Each row is a point on a landscape with many valleys, with its height.
A ball rolls from a point to whichever of its 2 nearest points has the largest drop for the distance, and stops where none of them is lower. Distance is the straight distance between rows; heights are no part of it.
K_725: [145 117  85  94 172 144 149 100 168 162 120 111 129 138 146 151 158 146
 120 139  61 165 104 158 127 134 147 121 125 147 159 136 106 128 174 143
 121 114 135 162 123 106 121 145 114 137 106 107 129 120 103 117 111 102
 123 115]  h=150
K_113: [103  93 142 151 132 111 126 114 147 140 181  95 151 128 168 113  83 164
 154  97 105 111 109 130 113 136 163 107 125  91 153  87  88  84 123 108
 131 114 149 122  84 151 138 173 114 144 124 142 156 125 122 143 123 146
  97 109]  h=166
K_903: [102 126 162 118 143 106 123 176 111 105 142 139 164 144 126 135 120  88
 152 130 159  75 121 117  89  71 157 115  52 137  49 118 142 161  71 206
 146  76 122  96 144 166 162 144 120 126 109 147 123 137 193 180 153 139
 123 148]  h=123
K_747: [134 163 135 133 177 149  79  80 136 152  96  61 107 158 178 130 173 165
 135 115 124 148 108 161 116 127 177 134 162 107  99 150 133  59 167  33
 158 170  87 161 103 128 131  96 147  98 109 132 128 132 139 167 114 127
 184 132]  h=228
K_534: [120 167 168  84 101  75 133 183  91 128 152 153  85  98  89  75 114  75
 118 129 215  92 137 147 128 130  55 142 140 128  55 186 170 159  81 188
 113 101 117  66 115 156 170  72 127  91 169 158 145 128 144 140 115 153
 147 117]  h=28
K_16: [112  93  91 160 124  96 172 112 146 160 140 192 203 145  86 190 151 120
 136  84 106 116 161 145 144  85 160 123 139 121  53  93 158  87 165 105
 184  85 180 107  60 144 136 184 129 150 116 112 164  61 117 180 102 144
 158 127]  h=214
K_345: [128 117 175 116 131 134 108 116  98 131 164  92 180 161 162  85 128 126
 171 139  94  88 118 132 117  36 161 119  46 108 137  76 115 156 108 152
 148  66 176 104 149 131 138 150 161 153 116 140 124 154 131 146 104 101
 120  98]  h=124
K_865: [ 92 149  84 134 143 124 144 106 136 123 100 134 137 128 157 162 148 146
  94 106 119 129 122 145 126 150 180 140 187 104  71 128 118  32 167  50
 188 144 120 116  99 140 106 163 125 106 109 104 133  83 152 162 106 199
 153 154]  h=660
K_168: [161 128  95 155 141 145 105 145 109  76 123 123 143 144 109 187  97 133
 102 170 134 112 105  53 129 136  88 129 146 136 155 135 140 141 161 127
 131 177 128 129 175 134 107 141 120 130 143  75  97 136 122  83 198 107
 140 156]  h=146
K_286: [111 155 141 190 102 155  92 165 114 107 154 148 134 123 155 116  33 112
 166 113  94 102 139 112 120 115 142  95  94  81 167  65  99 173 129 143
 136 154 128 107 124 153 136 148 145 152 138 112 100 109 115  93 148 104
  43  99]  h=536
K_979: [116 143 115 194 156 136 131 180 134 138 101 147 113 132 105 131 151 122
 138  94 122 127 201 137 118 133 112 122 164 115 156 160 151 163 135 110
 102 138  81 139 112 116 148 110  87 107 124 108 122  76  99 142 127 112
  97 114]  h=285
K_885: [131 104  97 128 134 127 111 170 115 115 136 126 132 127 158 169  83 115
  96 165 116 138  75 100 124 126  72  98 132 110 131 151 161 197 164 198
 132 154 104 127 143 121 158 137 160 123 122 112  83 108 111 112 117  71
 121 132]  h=511
K_828: [ 97 191 134 127 105 147 175 142 156 151 107 114 112 138  96  94 178 153
 112  79 167 135 165 170 157 160 219 166 143 145 101  99  27  64 118  94
 121 129 137 152 131 121 104  96  80 138 131 164 125 141 126 142 122 207
 132 115]  h=683
K_453: [173 144 189  84 101  95 115 155  85  74 150 148 157 117 114  88 172 142
 148  96 130  22 136 154 152  95 156 126  75 146  94  84  94 148 105 143
  77  86 114 100 107 171  95 165  65 101 144 145 131 127 155 113  97 169
 127 150]  h=100
K_274: [163 110  85 122 134 132 115 121 141 121  89 102 106 154 161 180 152 142
 133 158  72 133  94 128 140 122 138 100 124 108 184 129 105 152 192 108
  97 147  97 145 149 137  87 137 118 120 106 117 100 124 113  68 155 115
 126 146]  h=120
K_777: [110 140 172 121  98 134 143 146  96 122 140 130 151 148  85  76 118 114
 142  88 166 107 187 111 136 110 112 159 114 168 111 113 154 142  72 113
 127 111 159 110 138 131 117 110 145 114 152 143 133 120 134 178  83 145
 128 141]  h=95
K_7: [131 134 100 169 103 147  73 153  95  83 163 139 134 136 107 199  54 144
 131 148 140  90 126  29  98 142  88 104 132  81 137  87 129 142 164 151
 183 179 119 118 182 173 143 134 142 168 158  67  66 125 136  94 182 111
 138 165]  h=174
K_427: [142  54 170  70 144 134 145  65 144 161 147 105 161 148 114 108 100 144
 136 124 124 134 106 135 149 157 133 174 111 160 157 150 105 100 126 153
 115  88 158 157 147  97 154 179 132 128 116 156 107 143 124 181 119  65
 133 145]  h=632
K_245: [ 99 157 103  90 145 116 180 116 137 153 156 147 147 140  96 137 132 123
 111 103 100 116 119 157 182 151 182 129 156 132 113 100  84  94 154 117
 145 107 159 119 101 111  94 182 108 139 119 102 125 105 105 136 111 167
 126 127]  h=672
K_416: [156 174 158  88  94  86 123 123  68  76 180 146 169 136 129  93 121 123
 141 126 154  56 121 146 159 106 149 115 122 155  90  89 128 134  96 121
  91 107 160  83 117 151  84 145  78 136 149 108 142 162 152 121 142 189
 135 147]  h=117
K_476: [152 143  88 143 159  61  89 154  91 127 126 137  85 113 107 117 145 121
 115  97 158 122 162 136 161 120  62  99 214  80  80 177 206 150 116 113
  93  98  71 105  78 165 136 109  89 118 138  96 164 110 104 142  84 119
 163 130]  h=399
K_899: [130 143  94 118 151  87 144 145 113 130 160 126 147 136 131 170 125 118
 114 172 136 170  95 128 125 110 132 112 151 138  94 132 165 157 120 180
 162 141 134 126 134  99 120 128 115 118 114  94 151 142 113 119 171 124
 143 106]  h=343
K_305: [119 111 127 174 162 141  80 129 145 154 181 103 136 150 167 158 134 149
 169 106  78 107 134 136  73  88 187 106 130  55 149 118 106 115 180 126
 219 118 119 151 104 141 178 177 147 147 135  95  74 101  90 140 123  73
 109  47]  h=256
K_102: [162 138 110  68 108 156 149 123 133  79  88 166 121 134  85 168 173 164
  80 132 165 112 107 120 155 174 122 165 111 162 106  74  75 105 148 153
 140 146 154 142 156 139  74 127 125 127 167 129  94 128 160  99 122 169
 163 214]  h=473
K_492: [ 84 142 174 174 125 135 112 145 116 121 134 117 113  94 179  89 102  90
 135 129 171 148 165 146  80  98 111 114 140 119  61 161 183 105  73 105
 118 151 102 114  92  98 166  74 193  96 114 143 134 138 169 171  95 115
 122 115]  h=32
K_549: [110 142 195  57 112 116 139 187  83 113 152 130 146 134 137 105 129 105
 144 140 183  78 143 136 114 107 134 150  77 157  77 135 135 155  93 208
 121  83 118  97 132 138 159 104 152 115 127 152 108 159 151 156  99 136
 134 144]  h=99
K_250: [116 103 144 128 119 112 158  98 178 165 142  96 101  98 178  92 107 139
 128 117 137 161 112 143 126 168 174 121 149 107 146 147  79  76 106  97
 122 121 154 126 108 110 116 134 101 133 107 183 181 152 123 107 123 166
 101  88]  h=188
K_412: [121 133 124  70 146  81 179 149 134 191 119 129  88  96 187 117 116  86
 135 172 134 183 126 184 100 157 156  96 155 113  58 191 134 128  90 178
 152  82 134 118  88  79 174  97 134 104 107 176 131 142 152 138 123 151
 117 100]  h=284
K_531: [145 109 154 115 112 107 111  95 106 118 132 108 187 161 109  99 134 137
 154 154 115  95 135 123 149  58 141 107  75 169 170  83 112 161  92 140
 107  70 178 115 152 141 122 167  99 138 121 158 153 177 140 132 149 121
 153  85]  h=101
K_917: [139 164 123 110 117 107 119  99  81 122 159 137 178 166  80 133 197 147
 145 126 151  88 135 136 164  72 142 138 142 139  86  94 170 129 131 107
 146  96 153 117 135 133 104 133 102 141 141  61 150 119 119 131 114 156
 214 143]  h=196
K_258: [150 160 131 168 161 121  71 157  94  95 150 109 114 155 176 135 135 145
 133 135 105 125 103 153 122 113 128 117 153  85 110 145 148 142 164 113
 145 153  64 121 106 163 141 120 101 109 101  79 101 119 123 131 123 119
 136 111]  h=187
K_222: [129 132 143 113 152 138 136 170 149 138  93 102  90 113 169 145 120 127
 125 184 123 165 101 125  88 106 132 122 118 141 111 155  97 143  85 185
 118 125  76 122 133 123 161  76 132  94 116 160 122 136 160 121 160 109
 134 118]  h=592
K_783: [136  70 142 188 136 113  74 101 121 155 128 111 137 162  85 135 135 151
 199  96 115 110 158  99  97 119  96 131 104 107 190 124 155 155 137 106
 123 120 104 146 131 167 153 152 131 167 147 109 138 105  99 157 132  64
 130 125]  h=255
K_927: [117 116 181 183 134 163 100 132 127 136  98 105 109 104 167  90 108 111
 127 138 158 173 173 123  79 113  76 117 156 141 135 173 171 131  91  87
 115 190  57 129 124 107 165  72 168  85 125 134 133 155 154 149 158 100
 125 102]  h=64
K_171: [195 146  63 117 165 107 125 158 112  75  76 124  84 119 163 159 125 117
  89 151 106 135  63 126 147 134  99  74 158  95 114 186 144 155 175 153
  55 143  47 120 137 150 121 125  87 106 112 117  77 120 109  75 167 126
 111 140]  h=125
K_466: [142  93 170  80 128 151 131  89 141 144  85 101 130 118 129 110 117 126
 118 177 143 183 130  98 121 138  92 138 114 192 164 157 137 111  97 134
  78 137 138 148 166 106 143 127 161 110 121 156 145 192 167 145 176 102
 172 142]  h=616
K_507: [145 150 174  78  94 126 132 179  78  63 133 168 128 116 121 104 145 105
 125 109 170  44 144 136 131 134 119 143  81 140  82 123 129 144  88 185
  80  98 116  94 120 169 138 136 128 103 141 166  97 109 153 130  92 131
 108 187]  h=77
K_336: [ 86 143 131  86 169 124 173 119 141 185 138 117 134 104 202 137 126  90
 110 168 108 174 131 176 105 115 202 138 160 133  78 154 141 102 124 147
 164 101 163 139 101  56 120 107 149 111  92 148 161 169 154 175 113 173
 127  86]  h=262
K_70: [115 130  99 136 128  94 124 137  97 119 165 178 201 175  56 175 164 134
 142 111 147  93 167 114 151  71 152 129 129 133  54  98 165 109 130 113
 187  85 186 116 103 159 135 154 109 165 153  72 151  89 105 179 115 162
 178 148]  h=208
K_288: [152 187 125  94 113 139  78 148  71  81 191 145 145 165 125 157  95 151
 145 127 128  74  99  86 122 124 111 101 130 109 140 113 100 129 178 154
 178 154 145  94 166 160 126 123 129 170 156  76  66 149 105  86 163 118
 152 167]  h=199
K_736: [141 124  95 128 131 129 163 109 162 148 139 119  69 140  82 109 109 142
 147 112 115 140 127 123 156 166 122 127 155 160 200 139  77 135 110 144
  71 127 130 132 138 117 103 140  63 148 155 129 136 131  77 106 201 134
  96  75]  h=82
K_57: [149  74 104 129 169 133 141 124 154 163 102 136 134 128 146 175 152 147
 153 134  63 139 119 156 121 117 145 116 112 106 127 126 114 116 174 145
 139  71 123 156  84 126 178 195  96 116 118 124 122  98 116 136  98 101
 141 120]  h=173
K_976: [152 179 131 112  87 184 126 127 126  87  99 122  94  91 157  96 140 118
 115 146 112 146 136 145 131 144 134 133 112 131 151  88 112 148 158 110
 148 203 122 135 140 121  83  55 184 110 148 156 113 134 159  73  84 132
 105 148]  h=309
K_947: [162 124  78 137 133 139 155 157 161  83  43 146  97 113 154 199 140 134
  86 150  87 136  96 117 150 126 127  92 118 125 146 127 119 142 157 129
  61 155  75 143 139 159 111 150 106  94 112 137  91  85 133  64 169 139
 109 163]  h=85
K_824: [136 171  86  92 154  86 180 167 117 151 133 133  86 104 203 137 113 107
 100 160 101 165 101 182 113 154 158 101 157 102  61 180 126 122 127 158
 119 120 101 102  80 129 129 119  95 100 110 127 114 131 143  99 122 166
 108 122]  h=304
K_165: [128  93 188  57 147 145 140  86 116 158 123  85 164 134 132  95 138 149
 113 166 134 136 128 140 141 115 163 151 100 166 145 127 115 106 113 146
  89  96 141 156 174  84 128 149 141 126 122 142 137 194 152 153 129 107
 164 118]  h=625
K_469: [139 175 146 185 151 155  56 121 108 116 121  95 118 137 166 107 164 168
 134 102 135 124 147 140  98 103 157 136 139  95 131 135 147 105 172  57
 157 175  53 151 109 145 123  76 160  98 127  99  90 120 141 158 103 122
 149 153]  h=210
K_999: [155  92 133 148  98 148 109 110 142 111 113 124 131  97 150 140  98 133
 126 146 104 147 120  82 111 137  66 122 101 142 201 111 143 151 134 114
 100 180 134 138 152 131 121 121 169 133 142 138 115 120 140  82 127  91
 113 159]  h=479
K_556: [114 155 137 118  66  51 155  82  87 113 163 154 170 122  85  52  98 132
 148  91 163 109 161 147 181 109 136 108 157 144  98 123 174 128  83  76
  86  97 188  83 116  96  72 141  82 117 139 130 211 157 140 118 114 211
 158  97]  h=151
K_511: [105 144  49  89 144 108 168 100 137 119 129 152 145 129 133 170 136 119
  77 146 102 136  87 145 164 152 157 131 190 127  93 124 143  70 184 101
 152 138 164 127 116 109  70 182 107 123  94 105 131  97 119 125 100 188
 137 158]  h=666
K_989: [101 108 130 180 165 167 122 144 148 160 143 113 147 156 177 135  73 116
 155 106  56 119 138 149  93  99 154 107 101  82 172 116 131 139 166 122
 150 118 107 152  97 120 155 182 159 136  88 123  96  91  99 147 124  76
  69  97]  h=276
K_26: [113 107 175 134 111 183 141 101 172 164  80 131  73  94  97  62 138 121
 113  94 171 165 166 148 143 198  82 178 150 170 147 164 100 109  98  98
 112 163 116 163 161  99 145  93 153 121 132 189 116 157 138 132 113 117
 119 126]  h=711
K_584: [124 111 161 126  88 125 166 126 127 115 103 151 178 121  86 119 149 139
 146 122 125 105 156 113 134  93 142 136 103 177 134  99 130 135  70 127
 108  85 154 124 138 128 144 131 115 129 142 159 154 133 152 139 117 154
 148 124]  h=74
K_930: [108 153 142 134 121 121 164 141 177 128 122 116 100  67 200 130  74 119
 112 134 109 180 106 136  88 168 154 111 151 114 107 138  77  68 101 109
 121 158 151  94 112 129 108 111 113 118 103 150 152 160 163 108 168 198
  92 121]  h=213
K_282: [130 125  75 101 101 168 162 103 146 170 133 139  96  89  87  95 124 119
 126 129 146 163 117 114 153 209  74 162 142 118 162 132 131 160 150 141
 156 189 157 130 145 109 119  76 193 143 148 147 114 117  90  51  68 101
  90 141]  h=503
K_739: [177 123  74 150 174  74  90 133  82  91 119  98  91 145 148 158 148 142
 131 163  95 129  79 112 135 105  97  89 158  61 115 161 172 163 159 130
  82 122  52 122 130 169 132 131  78 118  87  92 114 128  90  87 143 111
 144 113]  h=157
K_938: [179 101 150 100 122 171 117 137 132  99  78 144 107 127  57 132 180 135
  87 116 195 128 156 122 149 158  57 195 110 191 146 148 124 124 106 127
 104 137 118 149 166 146 121 110 147 124 166 146  93 127 160 164 134  94
 155 206]  h=439
K_986: [137  26 144 176 120 148  80 116 142 158 125  97 151 152  80 161 131 156
 191 110 121 122 135  82  89 111 116 143  45 114 179  99 122 156 117 140
 166  71 125 146 159 154 199 161 150 178 142 141 126 123 112 171 160  48
 114  98]  h=239
K_555: [129  75 125 150 116 151 157 110 196 165 141 125  94 112  96 135  92 154
 132 123 108 163 114  85 137 191 110 146 124 157 231 122  69 137 113 148
  98 134 153 170 157 123 136 137  99 162 136 164 171 140  77 102 180  90
  93  94]  h=111
K_140: [147  96 148  66  94 129 124 133 115 129 111 137 125 124  41 113 197 137
 100 139 199  95 107 102 164 181  91 188 101 170 118 144 105 131 109 168
 109  74 136 144 159 166 137 120 113 133 184 167 125 123 109 133 102 114
 139 195]  h=427
K_551: [122 109 159 108 107 160 150 168 155 118  84 143 134  77 137 150 118  97
 131 145  97 144 130 114  80  98 108 121  67 165 158 118 120 160  75 155
 112 118 123 121 142 127 150 107 162 116 118 179 122 130 172 116 141 115
 100 122]  h=578
K_263: [113  88 167 154 104  98 115  75 110 145 165 119 151 134 118  59 111 138
 154  93 178 123 148 103 119 154  98 133 131 125 116 136 171 108 103  85
 129 134 143 115 115 126 135 124 151 128 143 128 157 139 129 158  78 104
 125 133]  h=115
K_415: [147 171 104 116  87 137 122 122 113 123 127 104  87  97 186  94 146 108
 121 170 113 151  92 153 140 125 138 110 121 117 126  98 142 143 124 107
 134 164 107 101 106 142  89  50 160 121 113 162 157 127 147  47 101 154
 129 113]  h=328
K_576: [130 181 119 143 140 141  89 162  79 110 168 124 143 200  91 149 158 151
 168 128 122  51 133 115 128  95 159 129 140  86 125 111 108 132 176 114
 205 148 121 117 146 158 109 128 115 150 164  52  62 108 113 115 159 136
 156 134]  h=220
K_209: [106 107 136 229 182 130 102 144 121 136 137 122 114 153 115 113  92 130
 149  72 106 124 187 115 106 143 109 112 149  96 201 171 154 154 145  90
  97 165  73 158 109 127 150 145 127 131 131  84 104  95  63 148 146  87
  66  96]  h=301
K_646: [116 143 125 164 141 156 106 159 153  67  99 132 189 121 186 196  96 105
 122 146  71 111 110 116  85  46 166 100  74 102  95  71 153 112 116 105
 156 126 125 104 104 153 125 155 180 122  96 125 132 105 192 118 119 151
 110 155]  h=557
K_74: [122 120 126  82  96 155 163 122 145 147 157 101  99 115 113  97 120 149
 103 126 168 161 109 111 150 222 118 176 121 130 166 125  76 111 140 156
 182 172 158 126 161 120 128  93 171 157 142 154 124 144 103 101  83 114
 116 160]  h=493
K_236: [155  75 160  83 108 189 126  88 172 112  75 135 135 113 110 116 138 141
  95 127 160 157 144 106 142 157  82 190  88 180 141 123 115  89 117 113
 108 159 150 154 177 118 111 137 198 136 129 188 128 149 183 155  93 110
 148 206]  h=451
K_560: [123 169 103 120 109 140 112 141 116 152 182 113 118 135 138 103 122 122
 153 123 118 139 126 123 139 152 156 127 114 110 143 103  99 156 166 157
 186 147 120 108 127 122 124  67 162 148 139 114 106 115 109  96  83  86
 120 133]  h=275
K_162: [162 121 147  76 127 116 128 121  91 115 141 129 128 136  95  92 155 138
 130 113 186  80 120 126 172 149  79 149 131 144 132 148 136 150 119 146
 100 117 148 115 129 140 114 138 115 118 144 119 116 138 116 116 114 114
 155 168]  h=417
K_959: [127 138 113 159  89 150  88 173 128  77 144 148 174 108 164 166  81 127
 154 121  82  79 133  92  86  91 125  88  72  83 140  48 114 141 145 132
 166 133 145  92 136 166 121 160 164 142 141 116 116 112 154 105 129 129
 102 155]  h=547
K_629: [142 144 107 138 133 152 140 123 145 111 136 115 100 142 135 142  74 133
 103 136 115 134 109  96 141 163 114 136 142 153 198 128 103 136 148 136
 118 182 133 140 169 118  92 127  88 144 145  88 116 134 101  81 220 130
 105 126]  h=114
K_893: [111 150 158 135 121 158 166 139 176 133  97 137  98 126 118  98 149 130
 118  88 113 143 166 161 158 154 203 153 136 167 174 120  43 117  98 113
  97 138 124 152 142 114 103  91  73 133 141 153 134 153 121 110 160 183
 100  85]  h=689
K_285: [107 165 119 114 129 182 128 124 136 150 113 122 124 115 163 116 115 100
 112 136 115 175 134 140 135 143 151 142 110 117 156 129 135 151 176 122
 169 179 127 137 127  86 107  70 203 139 125 116  95 125 108 101  74 112
 106 123]  h=290
K_398: [127 109 151 169 146 112 100  87 126 143 144 121 120 104 161  84 106 126
 135 121 138 178 132 119 115 144  81 116 182 133 133 163 159 101 135  77
 100 171  98 128 117 116 140 115 148 115 126 114 150 144 125 148 129 113
 124 124]  h=94
K_434: [ 93 161  92 156 148 124 135 104 117 154 136 110 132 150 119 164 129 111
 115 152 145 166 121 118 151 113 156 118 183 147 105 153 165 121 142  91
 148 158 127 137 145  76  89  91 116 135 125  82 159 133 106 131 157 152
 160  86]  h=359
K_303: [145 177  95  83 119 153 168 145 131  98  80 180 126 143  53 148 172 109
  81 129 136 112 141 130 163 154 112 168 142 179 125 103 104 137 137 137
 115 147 152 148 152  98  69 129 101 140 163  79  83 115 135  80 161 162
 130 179]  h=463
K_919: [144 145 104 157  81  75 120  99 112  91 130 177 130  96  88 108 117 119
 130 102 149 127 160 117 146 115  85 103 167 128 127 131 179 153  84  83
  73 126 167  99 106 130  76 133  90 135 156 129 197 133 130  98 133 158
 163 137]  h=167
K_675: [119  66  89 145 155  89 167  99 167 146 133 179 185 132 131 204 144 130
 150 124  75 132 114 132 122  74 153 107 107 109  95 102 149  91 138 150
 153  50 179 141  83 129 167 228  95 129  96 123 160  96 113 165 129 139
 156 101]  h=197
K_869: [105 138  97 164 126 126 117 159 125 122 170 136 114 117 148 134  67 119
 140 154  93 132 110 115 125 117 100  73 127  95 143 106 150 174 152 180
 141 148 116 121 103 138 154 128 131 138 120 117 134 118  85 107 132 106
  84 100]  h=524
K_717: [117 166 126  93 131 135 183 118 150 150 144 113 128 146 105 126 173 136
 132 117 139 118 134 163 153 157 208 174 137 147  97 120  64  89 142 150
 167 115 176 155 136 110 126 119  91 144 139 121 118 129  93 152 123 166
 134 121]  h=677
K_812: [124 139 101 151 163 126  98  60 113 149 146 116 119 138 157 102 150 160
 103 127 127 156 101 130 120 155 141 145 180  78 117 166 144  72 183  80
 187 168 126 156  93 137 120 113 176 138 116  90 132 100 119 149  95 124
 156 135]  h=246
K_265: [112  55 150 101 157  99 141 133 124 136 144 160 176 154  81 166 120 154
 145 147 125  95  81 129 126 113 119 131  72 151 123 136 126 142  96 225
  92  44 153 140 143 144 191 214  69 135 112 167 142 139 131 182 174 109
 129 109]  h=175
K_577: [125 161 116 192 107 166 122  96 160 116  85 130  74 136 111 111 149 140
 133  94 124 132 156 149 137 158 161 137 142 133 199 113  84 114 125  50
 105 150 112 169 145 121  75  96  93 132 132 130 117 121 108  97 155 169
 101  97]  h=695
K_892: [101 157  58  73 157  94 155 153 134 145 136 131 126 129 178 170 110 106
  99 186 103 139  75 167 139 114 177  97 130 117  57 129 147 142 159 178
 154 114 154 113 106 103 116 153 117 138  95 120 129 113 142 106 134 154
 143 118]  h=324
K_276: [173 133 102 128 156  68  92 119  87 123 136 140 131 136 103  91 158 132
 136 107 143 107 133 122 163 108  66 108 147 110 127 154 164 145 128 129
  69  90 111 130 106 154 125 153  92 120 117  96 160 133 112 128 101 110
 157 119]  h=407
K_238: [133  99 157 100 151 143 133 108 171 133  80 133 136 136 121 164 173 158
  87 119 138 129 159 145 130 160 138 167 162 148  88 157 112  57 134 108
 100 111 118 170 134 112 125 176 130 104 130 127 103 124 158 197 117 137
 155 190]  h=646
K_252: [144 137 129 156 172  74 111 125 104 149 111 111  63 111 118 103 144  97
 122 127 158 151 151 137 148 121  53 112 207 107 116 215 200 141 106  97
  76 116  75 118  91 120 141  79 115 108 124 105 170 157 120 140 154 131
 171  96]  h=390
K_313: [127 118 149  97 161 154 158 121 165 143  98  82  79 123 136 137 114 124
 101 180 144 184 106 118 118 136 114 139 159 195 150 160 103 132  99 170
 120 163 107 163 184  85 145 105 132 110 112 136 122 179 152 125 214 114
 126 136]  h=605
K_211: [ 72 155 126 147 130 130 169 153 140 135 147 127 144  89 176 137  96  77
 102 142 110 170 117 136 100  98 178  98 127 127  86 118 135 112  97 120
 155 138 152  91 119  94 107  97 149 126  78 144 152 157 175 129 154 173
 125  96]  h=240
K_969: [116 128 112 119 179 146 129  98 141 147  96 133 150 143 123 151 194 145
 110 110 107 122 150 186 131 116 186 163 155 124  65 139 137  64 162  62
 144 100 136 155  92 108 127 164 107 108 106 114 128 113 151 202 106 156
 146 152]  h=653
K_338: [143 127  99 158 128 133  94 103 132 155 164 106  86 143 147 120 159 165
 149 110 123 144  99 129 108 163 158 122 145  73 151 135 107 125 198 113
 200 162 107 142  92 163 143  98 161 147 132 105 113 107  95 110  86 107
 130 128]  h=260
K_858: [121 161 118 123 130 161 135 132 156 109  61 143  90 135  62 150 197 122
  90 129 171 142 178 134 135 150 110 186 139 186 136 142 118 120 137 130
 100 171 117 170 167 101 106  93 121 109 153 120  97 118 136 137 159 140
 146 175]  h=452
K_117: [113 102 149 122 117 112 141 153 150 156 176 115 156 125 162  95 101 114
 184 115 112  98 128 143 107  97 168 132  86  95 136  91  86 137 110 161
 149  68 139 112 112 135 163 132 112 149 100 162 136 123 105 137 100 110
 100  82]  h=147
K_50: [148  86  90 154 120 150 123 135 159 107  83 124 114 101 159 183  96 133
  92 153  92 176  77  92 101 152  85  99 104 109 157 140 126 158 190 133
 117 190 101 146 140 121 138 139 196 110 114 135 100  95 105  77 107  90
  79 157]  h=494
K_266: [125 179 132  76 111  70 155 113  64 128 168 162 157 151 108  73 118 100
 122 134 132 112 124 164 191 110 136  99 141 159  97 116 145 149 111 125
  90  94 173  75 117  94  86 145  81 148 134 137 162 167 140 112 130 175
 145  93]  h=135
K_306: [150  48 169  90 177 115 120  77 133 123  98 124 157 132 129 116 139 141
 120 117 116 150 131 148 131 140 105 127 131 146 112 180 155  84 124 127
  85  73 124 154 135 119 150 197 139 115 102 154 129 132 157 223 103 100
 158 164]  h=639
K_149: [ 88  42 182 135 112  99 142 117 146 156 151 128 181 140 103 112  90 133
 146 139 150 100 102 101 115 110 138 143  76 154 124 114 134 131  52 175
 115  49 183 108 142 118 178 162 112 142 116 186 170 147 107 163 144 115
 119  85]  h=198
K_896: [149 153 169  74  59 112 116 159  67  79 157 183 110  86 126  75 108  88
 100 133 175  75 148 145 137 131  59 118 116 116  84 154 193 163  75 170
  96 116 135  70 130 144 165 114 163  99 153 172 124 141 161 116  66 124
 127 165]  h=53
K_504: [122 182  69 118 101 124 142  97 105 128 136 125 130 120 155 106 140 126
 114 150  72 153  82 164 159 114 140 112 155  93 152 111 155 152 192  71
 142 166 132 127 122 111  69  90 158 141 106 138 153 116 133  47  75 147
 134 103]  h=344
K_481: [122 159  73 147 170  98 125 109 131 146  82  96  70 126 136 148 163 119
  92 153 153 166 120 152 157 123 120 105 224 121 105 191 193 122 140  91
  91 135  86 147 135 101  93  96  92 109 118 112 159 141 102 105 173 166
 148 104]  h=375
K_110: [110 161 136 178 132 154  85 146 106 163 162  90 143 167 135 159 159 139
 178 111  98  92 138 106  81  86 191 119 107  87 131  89  87 117 170  99
 229 140 123 127 130 137 136 112 150 144 162  70  86  96  95 126 137 116
 131  89]  h=238
K_373: [145 175 104 153  97  79  88  94  57  96 166 139 143 140  88  99 142 138
 117 129 188 107 130 106 158 120  93 129 181 132 105 116 191 120 112  89
 139 132 140 125 122 137  76 104 112 131 146  90 180 143 112 120 130 138
 204 118]  h=182
K_694: [109 101 140 165 107 162 161 127 175 142  80 144  87 101 116  91 126 112
 139  88 126 162 180 143 120 170 115 141 132 151 196 124 118 132  90  67
  95 166 113 173 124  94 124 115 115 117 110 168 133 119 130 130 128 122
  80 108]  h=703
K_622: [ 86 157 179 141  96 105 135 179  96 138 170 125  81  93 136  85 107  72
 144 123 200 131 166 136 100 119 117 114 156 127  56 179 149 143  75 153
 133 132 107  67 101 117 156  60 147  99 133 152 146 156 146 148 122 154
 126  98]  h=54
K_732: [ 82 119 120 190 169 128 133 148 156 164 150 135 126 147 149 108  82 116
 158  77  45 124 158 149 126 139 136  99 150 104 199 132 132 159 143 108
  99 117 117 128  88 115 154 179 101 128 111  99 139 103  81 166 138  96
  36  50]  h=293
K_985: [138  84 140 132  84 193 128  86 149  97  74 150 135 109  79 147 119 128
 110 129 127 162 146  86 144 160  51 163  78 175 199  92 133 146 140  95
 110 180 159 149 190 116 110 119 173 137 162 145 110 131 139  94 107  89
 129 185]  h=465
K_529: [132 115 147 166 155 136 105 142 115 151 128 111 130 158  84 114 157 143
 162 107 151 113 182 127 128 123 104 153 132 143 158 171 139 148 126 138
 119 110  91 145 135 124 158 121 119 128 144 106 121 109 100 193 112  87
 130 116]  h=270
K_185: [138  77 136 104 132  78 125 174 127 122 107 147 137 128 120 173 130 142
 142 132 153 104  84 118  92 107  98 103  72 123  72 128 130 150  76 204
 126  73 131 133 129 182 175 173  92 128 123 144 150 129 153 152 152 123
 136 133]  h=149
K_328: [ 95  63 189 160  92 149  93 138 144 138 138 117 179 157  93 134  93 125
 171 119 149 101 153  81  86 111 110 166  61 145 159 102 137 142  53 149
 135  96 161 119 160 141 175 147 160 156 138 152 143 135 140 181 151  77
  91 115]  h=218
K_819: [134 142 155 126 106 154 133 142 174  89  87 132 149  82 203 154 107 121
 110 157  73 138 102 115  91  62 160 103  64 130 135  83 100 113  93 115
 113 128 129 113 108 142 113 120 164 118 112 173 120 144 199 111 118 139
 114 155]  h=566
K_49: [152 145  91  83  87 125 132 112 148 132 141 146  99  96 114 141 158 138
  88 150 187 158  86 105 152 195 109 164 129 133 109 109  88 102 152 158
 156 164 172 130 156 143 114  98 140 144 143 137 137 128 128  77 118 149
 132 178]  h=484
K_982: [107  90 122 179 109 167 139 132 180 150 129 122 120 135 112 155  89 138
 141 117 101 152 135 104  91 160 127 135 103 110 228  89  70 142 143 135
 167 140 127 154 147 113 137 135 140 178 143 115 143 112  80 107 151 100
  83 100]  h=138

Where does a ball stop that starts at each point below?
K_476: K_584
K_336: K_584
K_989: K_736
K_976: K_947
K_504: K_947
K_282: K_947

Call two points neighbours if one is among the 2 nearest of the other. Go from one point of each pair to the other, from neighbour to neighbour, staying as low as possible. Name the highest point that can't be avoided.
K_736 and K_534: K_209
K_492 and K_534: K_622
K_947 and K_584: K_16
K_584 and K_492: K_263
